The views of a scene show one set of named points, each view turned or mirrored, shifted and resized as a whole, with a little noise and some points left out.

Scene 1
View 1
Kemes: [  0   5  -2  -2  -8  -6   3   6  10  11  -6 -15  12  -1  -3  -5  -3  -1
   0  -6]
Zimom: [  6   3  -8  -5   9  -1  -9   9  22   5 -16 -15  10   0 -16  -7 -11   0
  10   1]
foza: [ -1  -2  -1   8  11 -13  -3   6   8   4  -1  -7   4 -11   2 -18  10  11
   6  -1]
Buzi: [ -9   1  -1  -2  -1 -16   2   3  15  10  -2 -13   7  -5   2  -9   4   5
   2  -4]
Nevuf: [-14  -4  -6  -1   7   0  -9  -2  15  -6   7  -9   3   0   1  -4  -4  12
  -5  -3]
puf: [  1  -6  -4   3   4   3  -1   2   6  -4   0 -12  -2 -10  -8 -13  -4  13
  -3  -4]
kufe: [ -5   5  -2   6   7 -16  -9   9  11  10   1  -4  17   0   9  -9  11   2
   8  -1]
tofa: [-10   0  -1  -4   0  -7  -3   3  14  -7  -4 -14   0  -1  -5   0  -8   4
 -11   5]
biv: [ 10  -4  -3  -7 -10 -13  15   4  13  33 -12 -19   8 -17 -11 -25   5   5
  18 -18]
mapos: [  6  -6  -3  -1   4  -6   2   5  10   6  -8 -14   1 -13 -13 -18  -2   9
   5  -3]
viv: [-15 -11  -5 -12   8  -5 -17   0  15  -9   7  -6   4   1  -6  -4 -10   9
  -9   5]
Losa: [-11  -4   3  -2  -7 -12   0   2   1   0   8  -7   4  -6   4  -7   3   7
 -13   0]
gen: [ -1   4  -6   0  -1  -1   1   2  15  10  -5 -15   8  -3  -3  -7  -2   5
   5 -10]
tilu: [ -7   9   0  -6 -25  -9  20  -1  13  20  -7 -25   7  -4   1  -3  -1  -2
  -4 -16]
veso: [ 11   4  -4   8   7  -5  -1  10   8  12 -10 -11  11  -8  -5 -17   5   4
  13  -6]
fas: [-24  13   2   2  -4 -20  -1   3  17   1   5 -11  11   6  18   6   6  -1
 -10   1]
Pizi: [-20   6  -2   2   9 -15 -13   3  17  -2   7  -5  13   6  14   1   5   4
  -3   2]
Pazap: [ -6   7   6  -2  -1 -22  -1  12  11  -2 -12 -12   7  -2  -3  -2  -2  -6
  -8  13]
tizes: [-16 -13   1  -8  11 -13 -21   5   5 -17  10   2   4  -1  -3  -5  -5   8
 -17  16]
kur: [ -9  -8   2   3   7  -6 -14   5  -3 -15  12   1   3  -4   2  -7   0  10
 -16   9]
sikuv: [ -6  -9  -4  -5  14  -3 -21   6   9 -12   3  -2   6   1  -9  -6  -9   7
  -6  10]
reted: [-23  -5   2  -4  -1 -16 -12   1   3  -6  18   1  10   3  13   0   4   7
 -16   5]
folit: [-13  -4  -2  -4  -1  -5  -8   1   8  -3   8  -7   7   0   2  -3  -3   7
  -9  -1]
View 2
Zimom: [ -5   3  -2 -12  -7  -2   2 -14 -15 -19  -4   9   8  13   0 -15  -3  -5
   4  -3]
tofa: [ -3  -5  -3  -1   6   3 -10  -6   0 -15  -3  -6  -3  -6   0 -10  -5  -4
  -1  -9]
viv: [-11  -5   5 -10   4  12 -10 -19  -2 -11 -13  -3  -1 -17   9  -7 -10  -3
  -3 -10]
Kemes: [ -8   3 -13  -7   1   1  -1  -1 -16 -15   1  -9  -5  10 -11  -8   1   1
  -5  -5]
folit: [-16  -2  -2  -5   6  11 -10 -11  -7 -10  -6 -13  -4  -8  -3  -3  -1   0
  -8 -13]
veso: [-16  -1  -3  -7  -5   3   2  -9 -22 -14  -2   4   2  23 -16  -5  13   0
   6  -4]
mapos: [-12 -10  -2  -7  -1   6  -2  -8 -13 -18 -11   8  -9  15 -13  -6   0  -2
   8   0]
tilu: [ -6   4 -24   1   6   2  -3  17 -18 -18   1 -19 -18  19 -14  -4  -8   1
 -11   0]
sikuv: [-12  -6   7 -13   1   8  -8 -25  -2 -11  -9   3   5 -15   3 -10   0  -2
   1 -13]
kur: [-18 -12   7  -4   9  12 -14 -19   2  -7  -6  -7  -3 -21  -9  -3  11   2
   1 -18]
Pizi: [-12   6   5   4   4  11 -10  -9 -13   0   0 -20  11  -6   8   1   7  -1
  -5 -13]
Pazap: [  7  -3  -5   1   4  -2  -3   1  -5  -6   5  -7   2  -6  -3 -11   8   3
   8  -1]
biv: [-13  -3 -15 -10  -6   7   8   7 -35 -16 -11   3 -19  35 -19   0  -1   4
   5  15]
fas: [ -6   8  -4  11   9   8 -11   4 -11  -1   7 -30   5  -5   5   1   6   1
  -8 -11]
kufe: [-15   5   1  -3  -2   9  -1  -8 -24  -1   2 -12   8   7  -5   1  16   3
   1  -5]
tizes: [-10 -11   9  -8   7  13 -12 -21   2  -3 -10  -5   0 -30   4  -5   3   3
   3 -12]
foza: [-17  -7   6   1   1  11  -5  -9 -17  -7  -7  -1  -1  12 -11   2  14   0
   9  -3]
Losa: [-14  -7  -5   0  10  12 -10  -3  -8  -7  -5 -15 -12  -8 -11   1   5   4
  -3  -8]
Buzi: [ -9   0  -4   0   2   9  -4   0 -18  -8  -5 -11  -4   9  -3   0   2   0
   0   0]
reted: [-16  -2   2  -1  10  17 -14 -10  -7   2  -4 -24  -3 -24   1   4   6   6
  -8 -13]
View 3
foza: [ -7 -12 -19  10  24   8 -10  -7  -4   3   5  16  -9 -18  19  13  -5 -16
 -30   5]
Losa: [ 17 -16  -4  21  -3 -16 -21 -14  -8  16   1  -9  11 -13   9   2  -9  10
 -34   2]
kufe: [ -1 -15 -24  21  28   0   2  -7 -14  26   6   3 -15 -42  26  11  -2  -9
 -37  17]
veso: [-10 -20 -22   2  27   9  -6  -8   5  18  21  16 -39 -15  14   1   6 -22
 -41  12]
fas: [ 17 -24 -13  42  -2 -23   3  -2 -25  26  13 -25   0 -56  14  17 -27   4
 -33  -4]
Buzi: [  0 -17  -7  26  10  -5  -9   0   2  20   9  -7 -13 -31   4   8  -5 -12
 -27  -1]
gen: [ -5 -22 -16  15  11  -5  -5   3  -2  20  19  -7 -31 -16  -6  -5   6 -12
 -40  -6]
kur: [ 29   0 -17  14  17 -19 -11 -25 -37  -1  -1   4  19  -3  25   6   3  17
 -36 -16]
reted: [ 26  -5 -12  36   9 -24  -8 -13 -36  17 -13 -17  29 -32  20   8  -3  20
 -32  -4]
viv: [ 19   6 -10  26  24 -20  -1  -2 -30   6  -2 -12   5 -11   0   0  23   4
 -27 -37]
mapos: [ -2 -11  -6   4  20   4 -15  -5  12   6  15  12 -26   1  -1   0  11 -19
 -29 -11]
tofa: [ 24 -10  -4  22   8 -23  -5  -8 -16   9  22 -11 -13 -14   1   6   0  -1
 -28 -34]
Nevuf: [  5  -9 -21  24  12 -14  -2   3 -31   2   3 -11   1 -12  -1   1   7   3
 -38 -24]
tilu: [  1 -40   6  27 -23 -14 -19   4  25  38  25 -27 -30 -25 -20  -7 -16  -9
 -38   7]
Pizi: [  9 -11 -25  35  20 -16   9   0 -38  17   3 -14   2 -48  20  15  -8   2
 -34  -9]
Kemes: [  7 -23  -8  17   6 -12  -8  -5   4  31  23 -10 -33 -22   0  -5   4  -8
 -39   1]
biv: [-25 -26   5   9  11  17 -26   6  52  31  11   6 -41 -12 -13  -7  11 -34
 -27  25]
Pazap: [ 35 -10   4  21  16 -21  -4 -20  -3  24  31  -2 -23 -35  22  17  -9  -9
 -19 -18]
tizes: [ 37  14  -7  24  28 -25  -5 -20 -37   2  -6  -1  21 -12  22   9  17  14
 -22 -33]
puf: [  2 -12 -16   4  11  -4 -15  -7  -9  -4  13   6 -12  10   0  -3   6  -5
 -39 -17]
View 4
reted: [-17  -4   0   8  22 -13  15   1   6 -15   2 -20  20 -14  -4 -10  13   7
  14  -2]
kufe: [  2   7  -2  10  13 -20  -6 -12  18 -13  -1 -10  10  -8  -4 -10  -9 -15
   6   7]
tizes: [ -8  -6  -2   5  28  -3  27   2  13 -14  -9 -18   6  -5   0 -14   6  22
   2  -5]
fas: [-13   3  -7  11  12  -8 -14 -13   7 -14  13 -15  21 -19   3   0  11   1
  12  -2]
gen: [  1  -2  11   8  19  -5  -9 -22  15  -3   0  -6   4  -2  -6   2  -4 -19
 -10  -8]
veso: [ 12   7  11   3  14 -14  -6 -20  19  -9  -7  -7   0   2  -2  -6 -16 -27
 -12   2]
viv: [ -8 -10   1  12  31   1  18  -8  16  -6  -4 -10   4   1  -8  -5   5  14
  -2  -9]
Pizi: [ -9   2 -11  19  18 -10   2 -12  16 -14   6 -10  15 -11   1  -4   3   1
  12   3]
Buzi: [  1   0   4   5  17 -11 -13 -12   9 -10   4 -14  11  -1  -9   1   0  -9
  -5  -1]
mapos: [ 12  -2  16  -2  22  -6  -1 -15  12  -7  -7 -12  -2  12  -8   1  -8 -15
 -23  -5]
Kemes: [ -1  -1  13   0  15  -5 -15 -18  13  -1  -1  -9   4 -10  -6  -3  -2 -15
  -8 -10]
biv: [ 15  -1  24  -9  15 -19 -30 -15   9   0  -2 -12   3  13 -28   3 -13 -34
 -23  -1]
tilu: [ -6  -4  21  -6  11  -3 -34 -20   0   1  11 -14  13 -11 -11   9   9 -22
 -12 -14]
puf: [  2  -4  17   4  25  -3  15 -16  10 -10  -6 -12   2   6   1   2  -1 -14
 -16  -8]
sikuv: [ -2  -5   0  11  28  -1  23  -9  22  -7 -11  -8  -3  -2   0 -12  -3  11
  -4  -7]
tofa: [ -4  -4   4   4  22   6   1 -14  10  -8   0 -13   3  -6   4   0   6   8
  -9 -12]
Losa: [ -7  -3  13  -2  19 -10   5  -5   2 -13   0 -21  14  -8  -2  -3   9  -5
  -1  -6]
Zimom: [ 10   0   2   9  21   2  -8 -23  27   1  -8   0  -9   2  -5  -5 -15  -5
 -15  -7]
Nevuf: [ -9  -7   4  16  27  -2  15 -16  13  -9   1  -9   8  -1  -3   2   4  -3
  -1  -6]
folit: [-11  -6   7   8  24  -5  10 -10  11  -8   0 -13  10  -8  -4  -4   6  -2
   2  -8]
kur: [ -7  -2   6   3  24  -7  30  -3   9 -18  -8 -19   8  -7   9 -11   5   4
   1  -5]
Pazap: [  4   7  -2  -6  11  -1 -15  -9  11 -11  -2 -16   3 -12   7  -9  -1  11
  -8  -6]

Which points are out of place in each view (at most two, in the order of its rows)? Write - if all are in place.
view 1 | Zimom
view 2 | viv
view 3 | Losa
view 4 | mapos
